A landscape with many valleys, sampled at points; each row gives a point and its height.
From any point a ball rolls to the lowest of the 3 points nearest to it. It stops when none of these is lower. Distance is the straight distance between rows; heights are no part of it.
<117>: [106  62 138 139 105 157 123 167]  h=270
<123>: [131 153 168 119 145  56  99  98]  h=262
<390>: [141 147 108 107 129 198  75 162]  h=485
<660>: [109 153 128 124 135  79 170  84]  h=408
<53>: [ 97  26 134 114  90 103 127 171]  h=272
<650>: [112 158 123 117 140  93 157  86]  h=134
<165>: [108  46 136 143  94 137 135 159]  h=247
<558>: [114 121 131 114 121 194  90 167]  h=562
<284>: [ 99  62 144 119 108 161 119 176]  h=289
<543>: [112 148 113 131 137  96 180  91]  h=311
<182>: [131 134 126 116 129 199  89 159]  h=533
<5>: [160 157 109  98 137 180  65 155]  h=437
<321>: [100  31 131 137  90 117 129 167]  h=258
<6>: [119  77 116 166  94 149 159 146]  h=161
<413>: [147 156 103 109 140 172  84 149]  h=390
<98>: [123 106 107 172 101 131 186 117]  h=343
<101>: [145 155 158 113 161  68  90 104]  h=376
<122>: [139 153 106 115 133 182  96 143]  h=447
<287>: [108 154 121 137 129  86 189  86]  h=281
<478>: [111  81 132 154 100 168 141 145]  h=296
<443>: [131 151 111 130 134 132 135 114]  h=575
<499>: [119 109 112 154 110 161 158 132]  h=513
<280>: [165 165 111  97 149 155  84 135]  h=306
<211>: [113 109 119 147 109 182 135 147]  h=507
<578>: [102  53 124 159  86 127 152 149]  h=231
<400>: [113 114 127 133 113 181 114 163]  h=399
<611>: [141 158 112 111 147 119 125 105]  h=133
<9>: [125 155 102 122 136 145 130 120]  h=706
<567>: [102  73 146 127 111 172 115 179]  h=294
<420>: [126 129 111 137 121 173 131 140]  h=701
<186>: [108  91 136 137 109 183 126 162]  h=345
<438>: [155 162 109 107 146 137  98 117]  h=439
<205>: [164 158 138 101 173  95  85 114]  h=308
<14>: [126 157 134 115 147  78 126  87]  h=307
<129>: [133 148 107 123 132 158 119 126]  h=806
<560>: [126 160 114 116 145 113 145  99]  h=305
<561>: [115 125 114 162 112 112 199 103]  h=268
<703>: [175 156 129  94 167 115  89 118]  h=148
<451>: [127 162 124 116 147  91 145  94]  h=85
<302>: [172 148 179 110 172  79  73 128]  h=649
<161>: [116 144 108 131 128 116 178 101]  h=301
<508>: [180 163 113  91 165 129  77 133]  h=230
<214>: [169 149 216 147 141  60  71 146]  h=799
<44>: [128 142 101 134 123 153 149 127]  h=839
<654>: [156 155 163 111 160  71  83 115]  h=528
<119>: [124 144 114 123 122 186 102 147]  h=506
<485>: [113 113 126 138 108 180 124 156]  h=424
<265>: [121 120 111 160 102 145 173 129]  h=423
<222>: [144 162 115 104 157 111 106 105]  h=464
<645>: [119 134 106 154 111 126 189 113]  h=330
<54>: [123 159 141 118 140  68 132  86]  h=410
<176>: [114 135 110 146 116  89 210  93]  h=245
<408>: [107  44 147 127  96 140 123 181]  h=266
<196>: [159 146 199 129 149  61  80 127]  h=735
<513>: [172 145 196 126 162  64  78 132]  h=719
<664>: [122 143 110 136 129 125 168 109]  h=393
<534>: [108 141 115 143 127 105 191 101]  h=157
<116>: [117 108 112 148 110 161 153 132]  h=556
<174>: [135 155 166 113 150  67 101  92]  h=120
<212>: [120  90 117 168  89 144 172 134]  h=246
<686>: [113 156 132 119 138  77 161  85]  h=391

For each start below, name the point where the ball stops.
<265> => <6>
<302> => <174>
<44> => <611>
<9> => <611>
<129> => <611>
<645> => <534>
<660> => <451>
<280> => <703>

For each start below, name every point that the ball comes to, in order.
<116> => <265> > <98> > <212> > <6>
<5> => <280> > <508> > <703>
<499> => <265> > <98> > <212> > <6>

Call two points neighbours if one is among the 3 nearest of the other. Go from one point of each pair to the other, from neighbour to neighbour, staying as low as possible. Name the highest point that can't be avoided.
<165>, <611> => <660>
<451>, <611> => <560>
<703>, <534> => <438>
<534>, <165> => <98>
